Points on a hilly landscape, in no order, each with its height.
A ball rolls from a point to the lowest of its 2 nearest points, and stops where none of them is lower. Distance is the straight distance between rows; heights are no part of it.
Q_721: [  8   3   0   2 -12   7  -6   3   7   3  13   3  -2   3  12   4   2 -15
  -1 -16   2  -6  -6   3  -2  -5   8  -5  -2  -2  -1 -10 -11  -4  17   0
 -18   2 -11   2  -8   6   8]  (h 609)
Q_659: [ -8   4   1   3   5  -5  -7 -12   3  11  -4  20  -2  -3   4  -7 -11   6
   1 -11   8   8 -13 -24   1   7  -3 -14  -2   1   8  -4   4   3   5   0
   5   0   1   3   5  13   5]  (h 104)
Q_922: [-14   9  -8   6  -2  -1   6   2  10  12   1   3   9   3  -8  -6  -7  -8
   2 -12   3   8   6   2  -5  -7  -8  -7   8   0  -9 -10  -5   8 -17   6
   4  -2   7   9  21   2   9]  (h 418)
Q_396: [ -3   1  -8 -10  -9  -8   0  -7   6  -3   6   6  -9   8 -12  12 -15   4
   4 -16   4  11 -14  10 -16 -12  -1   8   6  -7  13  -4  10  13  -8   7
  -8   8  -3   0   0  -3  -6]  (h 287)
Q_362: [-12   9  -7  -5  15   0   7  -3   0  -1 -15  -6  -4 -15  12  -5   6   3
   1 -10   1   7  10  -6  -5   7  -6   2   1  -7   2  -8   9   1   1   1
  11   1   0  -4  10   5   3]  (h 762)
Q_948: [ -7  -2   9 -20  -3   5   3   8   2  -3 -12  -7 -12  -7  15   0   0   0
 -17 -12   6   9 -14   4  13   4  -6  20 -16   6   6 -12   3  -3 -11  -9
  -2   4   6   4   1  -5  -1]  (h 733)
Q_912: [ -5   6  -4 -14   9  -6  -4 -10  -1  -6  -8   5  -3 -14   6  20  -9  23
  15  -5  -1   7  11   0   3  -1  -5  -6 -17  11 -14   4  -3  -2  -3  -2
  10  -1   3   2  13 -11   0]  (h 444)
Q_816: [ 15   3   0  10 -17   2 -19   0   2   4   6  -5  -9   5   8  10 -10   0
 -11  -1  -6   4 -18 -11   1   8  -7  16  -7   5   7  -2 -14   0  -3  -4
 -11   1  -4  12   1   6  20]  (h 487)
Q_424: [  5  11  -2  -1   3   5 -15  -7  -5  -5  -3  10   8  -6   6  -3  -9   2
   6  10 -17   3  -2  -2  20 -15  -4  -9  -5   5   4   4  -1  -6  12   9
  -6 -10  -5  -9   0  -8   3]  (h 559)
Q_387: [-12   6   2 -10   2  -3   2   4   2   0  -7 -12  -3 -12   8  -2  -4   1
 -14 -18   2   7  -7 -11   5  -1 -12  12  -6  -2   5 -16   5   8  -6  -7
  -6  -6   0  11  12   9  10]  (h 747)
Q_949: [-18   7  -9   6   1   7  19  -3   7  13   9  -3   9  11 -11   3   4  -6
  -1   3   9 -22  12  20 -12  -3   1  -5  10  -8 -19   9  -1  -3   1  15
   0   6   9 -14   4  -5  -7]  (h 532)
Q_306: [ 18 -10  11   7  -5   0   2   7  -6  -1   2   3   6  19   9  -2 -16   4
  -7   3 -10  -5   0   0  19  13  -7  19   2   6  15  -4   7   0  -6  -5
   1 -10  -6  15  11  -6  16]  (h 561)
Q_845: [  0   6   2 -12  -6   3  -3   2  11   2  -1  -8  10  11   7   1  -6   1
  -2  31  -4   1   5   8   8  -8   0   8   4   3  -4  11  -3   6  -8 -10
  17  -7   7  -1   0  -6  -2]  (h 385)
Q_260: [  9 -23   6  13  -8  -4 -14   8   3   6   5   6   2  -2  -1 -13   2  -6
 -11  -7   0   6   0   1   4   5 -10  -6  -6   5  14 -11  -2   4  -8  -1
  15  -9   6  22  -8   6  -3]  (h 553)
Q_61: [  6   2   6   9   2   5  -2   2  -6 -10  -5   1   3  -3   2  -6   4   2
  -3  14  -8  -9   3  -8  14  -1   4   3   5   1   4   6  -4  -3   7   0
  -3  -7  -5  -3   2  -4  10]  (h 591)
Q_214: [ 12  15 -11  -7  -5  11  -9  -8  -3   4  -2  12   0   5  20   6  -2  -8
  11   9  -9  15   1   3   8 -12   6  -5   4   3  -4   7  -3  -8   8   1
   0  -3  -2 -15  -3  -4   0]  (h 555)
Q_236: [  6   4   1   4  -8   4  -1  12   0  11  -2  -7  -4  -3   6  -4   6  -8
 -12   1   6  12 -14 -19   1  -3   8   1   4  -3   7  -9  -4   5   5 -19
  -7  -5  -1  10  -4  12   3]  (h 663)
Q_434: [ 20  -9  10 -10 -11   4   5  24  -3   2   3  -1  -5  10  -5   4  -5   2
  -2  10  12  -9 -18   1  -2   3  10   4   1  -6  15   5   1  -2   9  -9
 -15   5  -4   7 -12  -4 -17]  (h 160)
Q_134: [ -5  -6   0  11  -8  -4   3   5  -1  -7   2   9  -2  10 -17  -4   6  14
  -2  17  -2 -20   2  -5  -4  -1  -4  -1   6  -9   8  17 -11   8  -2  -3
  11  -8  10   9   3   3   0]  (h 692)
Q_248: [-19  22  -1 -14   6   2  -2 -15   8   1  -8   8   1  -4   7  14 -13  19
   4  -1  -2  -7   2  11   7  -7  -8  -9 -16   2 -11   5  -4  -7   4  11
   1  -5   6 -12   6 -14  -3]  (h 486)
Q_968: [  0  -8  -1  14   2  -7   2   2  -5   7  13  17   7  11 -22 -12   0  -6
  17   4   3  -6   3 -14  -1  -6   8 -10  22  -3  -6  13   4   2  -3   2
   0   7   1  -1   9   3  -4]  (h 592)
Q_15: [ 17  -4   3   4  -4  -3 -11  -2  -8   6  -3  -3   1   0   5   4 -21   7
 -10  -3  -8  13  -9 -12  12  12  -9   9  -8  13   8  -5   4   3  -9  -3
  -4  -5  -6  16  12   3  20]  (h 526)
Q_608: [ -2   7   1  16  -2   3  -2  -2 -13   4 -10   9 -12   4  -4   1  10   3
 -13   5   7  -4 -13 -19  -3  20   4   2   4   4   2  10 -13  -5  -6  -4
  -9  10   4  -5  -6   5   7]  (h 308)
Q_703: [ -5  -3   5  -6   4  -3  -6  -2   1  13  -7  11  -5  -4   2  -7   0  -1
  -3  -1  11   8 -16 -10   3  11   5  -5   3  -3  15   3  11   2   4  -3
   7   6   3  -7 -12   9 -14]  (h 204)
Q_612: [  0   7 -11  24 -11   3  -8  -2 -10   1   2   0  -5   8 -13  -2  12 -11
 -10   4  -7   1  -9  -1  -4   5  -2   2   6  -1   0   7 -19  -4  -9   6
 -12   6   2  -7  -3   2  12]  (h 371)
Q_435: [  2  10  -4 -19   2   1  -6  -5  -5   8  -6  -9  -2 -22   4   6  -3  -9
  10  -5  -4  33  -8  -2  12 -18   9 -10   1   4  -8  -5  13   0  -2  -5
  -9  -2  -9 -12   6   2  -6]  (h 492)
Q_684: [-12  -5   1   8   5  -1  12   9  -6   4   3  -3   7   1 -20  -9   2  -1
  -3  -6   7 -16  17   2  -5  10 -12  -4   3   4 -16   1  -4   0 -13   4
   4   1   9  13  17  -1   3]  (h 369)
Q_287: [ -2  -5  -9 -15   4  -8   3  -8   0  -6  -3   9 -13   3   9  20  -5  20
  15  -7   6   9  11   8 -15   0  -8   7 -15   3  -8   1   0   5 -10  -3
  20   5  14   4   4  -9  -8]  (h 399)
Q_6: [-18  11   9 -12   7  -2  -1   0  15  -6  -1  -7  -3  -3   7  -5   5  -6
   0  -9   0 -13   2   7   9   0   5  26  10   1 -13   3   5   2  -8  -6
   5  13  -5 -10   5  -3   3]  (h 42)
Q_587: [ 16   2  -3  -6  -7  12   1   9  -1  17   6   6  -3   3  14   6  -7  -8
   1 -11  13   5  -5   4  -2   5   3 -15  -6   8 -11  -4  -8 -10  14   2
  -5   5   1  13  -8  -4  -2]  (h 581)
Q_255: [  6 -19   8  20  -5 -10 -10  -8  -7 -12  13  15 -12   1  -7  -5  24   0
   4  -8 -11 -13  -7  -9  -4  10  12  -4   3  -5  16  12  -3   1   0   1
   2   5 -10   0  -7  12   4]  (h 606)
Q_550: [ -2  -9   2 -10  22  -5   6   0 -13   3  -1  -1   2  -1  -8   4  -8  -3
  15  -4  13 -13  12   5  -1  15  -6   3   1   3 -12   9  20  -8   2  13
  -6  11  -5 -11   1  -5 -13]  (h 603)
Q_227: [-11  10 -14 -16   3  -2   9   0   5  12 -12 -17   1  -2  -4   4  -1  -6
   2  -5   4  18   0  16 -11  -2  -5   3   4 -15   8  -4  16   4  -7  16
  -5   7   1 -15   3   0 -18]  (h 364)
Q_329: [ -3   4  -6  -1  -3  -2  -7  -8   9   4   5  17   2  -2   1   0  -9   0
   9 -19  -4  19   1  -3  -5 -17  -3 -10   4   8  -8 -15  -3  13 -10  -1
   7  -3   6  11  13   5   8]  (h 457)
Q_745: [  2   3   7   0   4  -7   9   2   5  -5  -6   4   1   7   4   3 -14  19
  13  10   2   0   2 -19  -5  10   2   8   7  -3   3   4   6   6  13 -12
  13   0  -8  14  15   6   8]  (h 376)
Q_686: [ -8  12   7   0  -2   1  -3   0  -2   8 -11  13  -7   5   1  -4 -13  14
  -9   2   9   0 -16 -21   4  14  -5   3   3   9   0   6  -5   1  -7  -6
  -1   3   5   8   9   2   8]  (h 220)
Q_111: [  6  13  -2  -3 -11   7  -6   3  -7 -15  -8 -12  -6  -1   1  10  -7   4
  -7   0 -11   1 -12   2   3 -13  -9  21 -13  -2   9  -3 -10  -6  -3   5
 -26  -4  -6  -5   6  -6  11]  (h 406)
Q_885: [  3 -10  -3  21  -3 -12  -8 -16   1  -7  15  10  -4   2 -13  -6  13   3
   7  -3  -7   1  -9 -10 -20  -3  10 -16   2 -12  17   3  -8   3   4   7
   5  -1  -2   0 -11  12   1]  (h 631)
Q_852: [ -8  15  -6  -1   2   6   8  -8   2  -5  -3   0   1   2  10  20  -7   5
  -3 -13   2 -14  14  12 -11   4  -6   1 -23  -1 -10  -2 -15 -10   2  13
  -2  -1  -3  -4   8 -14   5]  (h 525)
Q_159: [ -1 -12   3   4   0   2  11  15   8   0   9 -13   9  -4 -15  -9  13  -5
  -3  14   8 -13  12   2  -4   2   8 -13   5  -4  -8   1  -7   3   6 -10
  14  -1   4  12  -6   0  -5]  (h 766)
Q_892: [  0  11   1 -20  -1   2   6   2  11  -1  -5 -20   7   3  12   5 -12   3
   0  15  -4   6   0   5   5  -4   6  16   2  -3   2   2  10   4   0  -7
   3   1  -8  -5   9  -4   1]  (h 427)
Q_966: [  4   1  -4   4 -12   6 -11   5  -4  -9  -7 -12  -3  -4   0  -1   7   0
 -17  13 -12   3  -4  12   9  -8 -14  12 -15   3   9  -2 -16  -3 -10   8
  -3 -11   9   2  -5  -8   7]  (h 352)
Q_193: [ -3   1   9  -6   6  -3  10   9   4  -9 -10  11  10   8  13  -5  -9  17
  13   9  -7  -6  14  -3   5  -6  -8  13   8  -1  -3   2   6   3  10  -9
  18  -8   5  14  19  -1   2]  (h 303)
Q_75: [  6   3  -5 -12   6  -3  -1 -15   4 -11   1 -11 -10 -15  22  16  -5   6
   8 -15  -8  19   5  -7  -8  -8   1   5 -14   0  -1 -14  11   8   9 -15
   8  -6 -11   4   1   7  11]  (h 425)
Q_579: [ -4 -13   6  13   5  -1   2   4  -5  -4   7   6  -2 -16 -24 -10   8  -2
  -3 -15   9 -13   3   1   3  -1  -1 -15   1   8 -14  -5  -6  -1  -1   9
  -4   3   4  12  -4  -7  -1]  (h 314)
Q_195: [  7 -14  17  -2   6  -6   9   9   2   3   6  -2  -4   1   3  -2  -6  -3
   0 -10  11  -9  -4 -12   8  24  11   5   8   5   4  -5  12   0   4 -11
  -5   9 -17  13   3   6   6]  (h 481)
Q_109: [  3  -2  -1 -17  -2  -2  -1  10  -2   4  -8   8  10  -9   7  -1 -12   7
   9  -8  -7  26   8   7   6 -12 -10 -10  -1   7  -1 -12   7   7 -10  -3
   9  -9   8  14  20   3  -5]  (h 499)
Q_568: [ -2  -5 -11  -4  13   2   8   5 -12  -1 -12   3   2  -3   5  -4   7   4
   5   7   3   4  18   5  -4   1  -9  -9  -1  -8   3   2   8  -3   9   8
   9  -7  12  -2   0  -4 -13]  (h 749)
Q_91: [ 11  14  -1 -19  -1   6  12   7  -1   8  -5 -10   2   1  15  10 -17  -3
   6  -1   2  15  -2  -4   5  -2   8   7   8   5  -7   1  11  -2   3 -12
 -10   5 -14   4  18  -1   6]  (h 467)
Q_594: [ 12  -6   4 -13  -6  11  10  21 -12  -2  -3   8 -12   8   2   1   5   8
   0   2  18  -7  -3   5  -4  -1   4   5  -2   2  -4   7  -2  -8   8  -6
  -9   8  12   4 -11 -13 -19]  (h 255)
Q_681: [-25  17 -10  -5  11   3  10  -4  10  15  -4   1   5 -13   8  -4   5  -3
   4 -14   3   5   7  15   3  -8  -1 -15   2  -3 -17 -10   4  -7   1  16
   1   3  10 -13  10  -7  -4]  (h 573)
Q_282: [ 13   0   0  -4  -1   7  -3  11 -11  -6 -12   2 -16 -14   0   6  10  10
  -2   0  10  11 -12  -5  -5  -4   8   3  -4   2   0   0  -1  -2   5  -8
  -9   7   6  -2 -17  -9 -11]  (h 326)
Q_394: [-11  21   0 -15   3   1  -5 -13   3  -4 -12   6   3  -6   7   8 -21  13
   0  -3  -8   0 -13  -7   9  -8  -6  -2  -9  -3   6   1   6   1  13   6
  -8  -6 -10  -9   8   2   0]  (h 523)
Q_641: [ 17  -8  -2   5   0   0   7  -4  -2 -11   6  -6   6   6   4  16  -1   6
  14   7   2  -8  12  -1 -23  14   5   0  -2  -6   3   3  -1  -5  13  -1
  -1   6 -16  -2  -6   3   2]  (h 325)
Q_931: [  4   2  -9  -2  -3  -2   1   9  -8   7  -3  -4   6  13  -6   0  -8 -14
   1  10  -3  16   4   5   5  -1  -7  11  14  -1   7   5  11   5 -22   2
  -5   1   0  -3  12  -3  -1]  (h 702)
Q_290: [  1  -2   4  -7   3  -4 -10  -8   5   2   2  11   5   8   4   0  -9   4
  13  24   0  -2   3  -4   9 -10   6  -2   5   7  -4  19   6   4   4  -6
  16  -2   4  -9  -9  -2 -10]  (h 331)
Q_351: [ 17   6  -7   1 -10   6 -12  -5   2   0   3 -15  -5  -3   5  19  -6   7
  -2   8  -2   7  -5  -1  -9   2  -3   2 -16   7  -7   2 -15  -3   0   2
   0   5   0   2  -4  -5   9]  (h 438)
Q_524: [-19  12   6 -20  -1  -3  -8 -11  17  -2   0   3 -11  -2   1   8  -7   6
  -1 -12   7  -1 -15   4   5  -7   5  17  -1   7  -9   1   4   6 -10  -3
   0  13   0 -10  -2  -6  -1]  (h 125)
Q_967: [-10   7  -9   0 -11   5  13   8  12  -2  -5  -6  -1  -2   1  -4  18   3
  -8  -2   4  -5  -4   3 -20 -13   7 -10   5 -23  11 -11  -8   6  15  -3
  -1  -6   5   1  -4   9  -6]  (h 736)
Q_470: [ 35  -3   4   9  -1   4  12  11 -10  -3  -3 -21   5   4   7   4   0  20
  -4  13  -4   3  -5 -11   3  12  14   9  -3   2   4  -8   2   2  16  -7
 -10  -4  -4   4  -1  -9  16]  (h 552)
Q_489: [ 15  -1  -4 -10  -2   3   5   0  -2  -2  -7 -12 -11  -7   0  17  -8  18
   0   7  13   9  -6 -10 -20  10   7   1 -12   1   1   4   2   3   2  -7
   4   9  -1   2  -9  -3  -9]  (h 384)
Q_472: [-10  11  -5  -2  -2   6   6  -9   1   5  -6  -3  -2   8   3   8   1  -7
  -7 -10   8  -2  -4   4 -12  11   2   4   2  -3  -2  -1   0  -6  -7   8
 -14  15  -7 -18  -4   2   2]  (h 478)
Q_730: [  5   3 -15   8  -6  -3   0 -13  -1   2   8  -1  -5  -2 -11   7   3  -6
   7 -14   3  19  -8   6 -26  -8   7  -9   8  -8   6 -11   4   7  -6  13
 -19   8  -4 -12 -11   1  -3]  (h 223)
Q_811: [ -8  -2  -2  -5   9   1  -5  -8  -9   8  -5   5  -2   0   9   1  13 -13
   2   5   0   3  10  15  17  -2  -3   1  -4  15 -15  10   2 -14 -14   8
   0  -1  10 -24  -7  -8  -7]  (h 558)
Q_796: [  4 -18   9  13  -3  -1  -2   7  -5  12  12   5   7  14  -6 -13  11 -16
  -8  15  -4 -19  -3   0  18  15   4  -9   6  -2   8  12  -1  -7  -1  -2
   2  -6   1   0  -7   6  -8]  (h 795)
Q_667: [-16   8  -8   4  -4   3  15   0   0 -12  -8   5   0   4  -2  -4  14  17
  -3   1  -1 -17   6   3 -16  -5  -2  -2   1 -20   8   6  -9   4  11   4
   8  -3  13  -2   6   4   0]  (h 717)
Q_261: [-18   6  -3  -6   2   6   9  -6   7  13  -2   0   4  14  11  -4   3 -15
 -11  -2   7 -11   8  19   0  12  -5   0   0  -4  -2   2   2  -8  -1  10
   4   2   6 -13  -3   1  -7]  (h 505)
Q_429: [  4  -8   5   1   3  -1  -8   3   3   5  -3 -19   4 -17  -2 -11   6 -21
 -18   2  -4  19 -11   1  17   1   1   3  -9   7  11 -14   7   2  -7  -7
  -1  -6  -4  -3 -15   4   0]  (h 428)
Q_138: [ -2   1   1   0   0  -2 -16 -15   3   9   3  15   3   9  -4  -6  -8  -6
   2  15   2   2 -14  -5  10   1   6 -10   4  -1  11  14   6   0   2   4
   3   0   1 -18 -12   5 -10]  (h 271)
Q_223: [ -8  -1  13  -6   3   8   0  10  -4  12 -10  12   7  -5  10 -17   5   0
 -13   6   5  -1   6   3  17   2 -11 -14  -5  15 -13   0  -8  -8  -5   1
   9 -10  21   6  -2  -2  -9]  (h 506)
Q_56: [  1 -10   1 -14  -7  -3   4   6   9  -8   3   6  -7  10  -4   7 -11  11
   4  -6  10   0  -2   9 -10  -4  -6  10  -9  -3   7  -4   0   9  -2  -5
  10   4   6  16   0  -6  -9]  (h 346)
Q_147: [-11  -3  -2   6   0   6  -7  -1  -7  13  -3  13   0  -2  -1 -15  15 -11
 -11   4   6   5  -4   6  11  -2  -4 -13  -3   8  -7   2  -8  -8  -7   6
   5  -3  21  -9 -13  -2  -9]  (h 534)
Q_482: [  3  -6  -2   5   8  -8   4   5 -10   4   4  11  12  18 -13  -4 -14  -1
  20  16  -1 -13  14  -5   3  -4  -7  -1  13  -3  -1  17  11   0   5   4
   0  -8   1   1  12   2  -6]  (h 620)
Q_766: [  6  -8  13   3   5  -4  12  13   7  11   6  -4   6  12   0  -4 -11   7
   1  15   5  -8  -1 -14   5  23   6  -6   7   0   7   3   5   2   6 -14
  11  -2  -8  19   6   8   3]  (h 437)
Q_66: [  1 -20  13  17   0 -10 -15  -2   2  -2   5   6  -6 -10  -8 -17  13  -8
 -11  -9  -5  -1 -10 -13  11   8   2  -2   0   3  15  -4   1   0  -8  -3
   6  -4  -4   9 -11   9   3]  (h 578)
Q_177: [-15   4   2  -1   2  -5  -5  -1   2   4 -12  -8  -5  -2 -19  -5   3   1
 -14   7   5   3 -21  -3  -3  11  -1   7   4  -9  15   7   5   6 -11   4
  -9   9   0 -17 -13   5 -13]  (h 274)
Q_959: [ -8  11  -9  -1   4  12  11  -5   5  18   0   4  -1  -5  14  -2   6 -12
  -1 -15  12   8   5   2  -5   2   7 -22  -2   2 -18 -12  -6 -11   9   6
  -3   4   4  -5  -4   0  -1]  (h 550)
Q_502: [ 12  -6  -6  13 -10  -5  -6  -7  10  -2  22   9  -5   7  -1   8   2  -4
  15 -15   0  -3  -4  -3 -21  -4  12 -10   2  -6   1  -8 -10   4  13  -1
  -3   3 -11   8  -7   8   7]  (h 634)
Q_639: [  0  15  -8 -10   4  12  -3 -10  -1  15  -6   5   0  -9  18  -3   3 -14
   7  -3  -2  25  -1  -1  11 -10  12 -21  -1   5 -12  -6   3 -13   6   0
  -3   0   2 -14  -3   0  -5]  (h 522)
Q_96: [  1   0  -4  -4  14   6   5   2 -17  -5  -7  -1  -6 -11  -3   5  16  -7
  12  -5   6   4  12   7   2   0   7  -3   4   7 -18   6   6 -11  -3   7
 -13  12  -1 -18  -5 -12 -10]  (h 582)
Q_828: [-11   5   2   0  10  -9  -7 -23   7 -11   5   5  -8 -10  -5   6   0   6
   8 -16   1  -1   1   0 -12  -3   7   0   1   4  -8  -2   3   6  -3   4
   2  10  -5 -10  -9  -2   3]  (h 108)
Q_479: [ 28   0   7   0   1   3  11   6  -8   3  -3  -7   5   0  18  -2 -10   7
   0   1  -3  14  -6 -13  15   3  13   5   6   8   1  -7  14   1  16 -11
 -11  -6 -12   6   8   0  17]  (h 512)
Q_588: [ 14   4   1  14   4   0   4  -2  -9 -10  -6 -18  -3 -13  -2   4   6  11
  -5  11  -4   3  -3 -20  -4  11   8   7   0   2   2  -2  -2   1   3  -6
 -11   0 -10  -3   1   4  19]  (h 587)
Q_41: [ -1   3  -2   0 -10   3   5  20   1   9  -3 -14   3   5  -5  -7  -1 -13
 -13   9  -1  14  -6   0   7  -5  -2   6  10  -1   4 -10  -2   6 -15 -11
  -6  -2   3  11   6   4   4]  (h 684)
Q_632: [  5   2   3  11 -13  -1  -6   1   6  -1  12  -7   1   1   2   0  16 -10
  -3   1  -8  -3 -15 -17  -6  -7  15  -4   5 -14   8  -6  -7   4   7  -8
 -20  -7 -17  -7  -7  22   7]  (h 636)
Q_937: [ -2  -4  -1   0  -8  -3   8   3  18  -6   7 -18  -1   1  -7   1   9   0
  -8   9   7  -7   1   2 -20   2   7  -2  -1 -14   8  -4  -8  10   2  -8
  10   1  -2   6  -9   6  -2]  (h 752)
Q_844: [-14   4   6   4  12 -13   3   0   8 -14   2   6  12   7   1  -5  -4   0
  16  -4 -14 -17  19   6   1  -5  -5  24  10  -7  -7  10   8   6   1  -4
  21  -1  -3   4  19  -1   5]  (h 217)
Q_457: [ 12  -9  -2  24  -9   2 -16   6 -11   2  13  -7  -1  12 -12   1   7 -13
  -5  15 -12  -5   4   4   7   5  -7  10   7  11 -10  11 -14  -5 -15   2
  -4   8   5   1  -4  -6  13]  (h 421)
Q_979: [  0   6  -5 -12   2  -2  -8  -7   1  -8   2  -6  -7 -22  11   4   4  -3
   2 -16  -8  22  -5  -7   2 -25   3  -3  -2  -4   0 -18  12   9   8 -11
 -12  -8  -6  -1  -5   8  -1]  (h 461)
Q_99: [ -5  -8   4   4   4  -4   6  -1  -2 -18  10 -15  -1 -10 -28   0  10  -1
  -3  -4   4 -22   6  11 -10  -2   1   0  -2   2  -9   4  -9   1  -6   9
  -8   8  -3   0  -5  -9  -1]  (h 260)
Q_655: [  1   2  -1   1  -6  -2 -17  -2   4   0   1 -13   4  -7 -13  -2   1 -14
 -10  15  -9  15 -15   9  13 -13  -1   1  -5   7   6   0  -5   2 -13   3
  -6  -3  -3  -9 -14  -5  -1]  (h 397)
Q_31: [ -4  -3  -1   6   6  -7  -6  -9  -5  -7   5   8  16   8 -16  -3 -14  -2
  10  11 -12 -11  14   8   5 -12 -19  -2  -3   0   2  10   1   2   0  15
   6 -18   2   2   7  -6  -3]  (h 644)
Q_353: [  2 -12   8  16   3   6   9  14 -15   3   1  -7   3   0  -9 -10   7  -2
 -14   4   0 -16  15  -3  11  20  -9  -3   1  14 -15   3  -8 -10 -12  -6
   2   1   9  16   6  -1   9]  (h 416)
Q_308: [ -7 -13   0   6   8  -4  -3  -8   4  -3   5  20   1  -2   4 -13   2  -4
   9 -19  -5   6  18   0  -4  -3  -6 -11   1   4  -5 -13   2   4  -5  -3
  22  -2   7  12   4   6   2]  (h 494)
Q_251: [ -1   6   1 -10  -7   3  -3  -8   0  -7  -5 -17   0  -5  -1  15  -7   1
 -13  -8   4  -1 -14   3  -9   7  -2   9 -16  -2   7  -5  -2  -7  -4   6
 -24   8 -12 -13 -10   2  -1]  (h 449)
Q_970: [  4 -29   8   4   0  -4  -4   3  -2  -2   5  20  -1   9   9 -12   3  -6
   2 -13   0  -5  20   9   3   5 -11   2  -1   8   1  -6   7   2  -4  -4
  20  -7   9  16  -5   5  -5]  (h 524)
Q_332: [ 11 -17  10   4   2   5   6  16  -7   5  10   2   5   2  -5 -12  12  -8
   3  15   6 -17   9   2  10   1  11 -14  10   4  -7  11   2  -7  13  -9
   3  -4   2   6 -11  -2 -13]  (h 780)
Q_420: [ 23  -9  -3   0   2  -3   2  -6  -1 -15   5  -9  -3  -7  11  15  -8   9
  12  -7  -5   8   8  -2 -13   0   0   3 -12   1   6  -9   3   1  18  -5
   4  -3 -13  12  -4   1  10]  (h 382)
Q_719: [-15   1   1  12   2  -2  13   2   9   7  15   6  12   8 -13 -11   8  -4
  13   0   0 -24   8   0  -3  -1   9 -12  20 -10 -10  12  -2   3   8   2
   7   4   2  -4  13   7  -2]  (h 562)
Q_247: [  1  -9   2  19 -10 -10 -12  -7   1 -10  15  17   4  14 -20  -6   2   2
   3   6 -15 -19   4   3   1 -13  -6   0   6   0   4  14 -11   5  -5   8
   6 -11   4   6   1  -2   4]  (h 668)
Q_241: [  9  -4   7  -1  -1  -5 -13  -8   3 -18  15  -5  -7  -9 -14  11  -2   1
   8  -8  -3  -8  -3   9  -6 -14   3   2  -8   9  -6  -1  -7   0   4   7
 -11   6 -12   0 -15 -11   1]  (h 192)
Q_910: [-19  13  -7 -11  -2  -1   5   6   0   7 -17  -8  -8  -6 -12   0   9  10
 -10   0  11  12 -16   8  -5  -7  -2   7   3  -9   2  -1   4   5 -11   9
  -9  10  13 -16  -5  -6 -15]  (h 322)
Q_477: [-11   5   9   2   6  -5   2   2  14 -10   9  -7  11   2  -1 -10   3 -13
   7  -3 -12 -20  10   2  10  -2   9  16  18  -7  -3   4   6   5   0  -6
   3   4 -17  -4  16   4  11]  (h 134)
Q_447: [ 17 -19  11   2  -4  -3   5  13  -1  -7  12  -7   4   9 -10  11   0   6
   4  14   7 -22  -5   2 -11  14   6  -4  -6  -8  11   6  -3  -3  12   0
  -8   1 -14   4 -13   2 -12]  (h 254)
Q_235: [ -5   6  -9   4   6   0   0 -16   4 -10   0  -1  10   3  11   9  -4  -7
   0  -5 -11  -7  15  15 -11   0 -10  -4 -14 -10  10  -6  -4  -7   9  16
   4  -8  -9  -7   0  -1   5]  (h 554)
Q_718: [-18   2 -10   0  11  -1  10  -4  -3  -5  -6   8   4   0  -8  -3   7  15
   7   4  -2 -14  11  14 -12  -9  -9 -11   2 -18   1   2   6  -1  18  16
   5  -5  16 -11  -3  -3 -16]  (h 734)
Q_727: [ -2  -6   1  -9   2   1   6  10 -12  -1 -13  -4  -7   7   8  -4   5  -6
 -10   4   4   7   1  11   8   9  -8  22   2   1   9   1  10  -2 -18  -2
   2   3   9  -5   0  -5  -4]  (h 719)
Q_463: [ -5   5 -12   6  14  -2  -6 -29   3 -10   2   0   5  -5  10  -6   6 -13
   9  -2 -16  10  14   0  -4  -3   2  -6  -5  -7   8  -3   3  -6  -2   8
  13  -4  -5 -19  -3   5   4]  (h 579)
Q_258: [  6 -11   9  15  -8  11  -1  18  -7   1  -2   1   7 -10  -4 -19  14   3
 -15   8  -6  -9  14   0  13  -1  -6 -11  -4  10 -14  -4 -14  -9   0  -4
   7 -10  15  18  -2  -2   2]  (h 463)

For each start below, name the point where the ball stops.
Q_470 -> Q_659
Q_435 -> Q_434
Q_31 -> Q_966
Q_15 -> Q_434
Q_235 -> Q_730
Q_195 -> Q_6
Q_394 -> Q_730

Call two points neighbours if one is among the 2 nearest of the other. Go from one point of each pair to the other, from neighbour to neighbour, staying as low as possible. Name the highest point that can't be avoided.
Q_730 / Q_639 -> Q_424
Q_6 / Q_659 -> Q_457
Q_966 / Q_6 -> Q_472
Q_828 / Q_6 -> Q_524
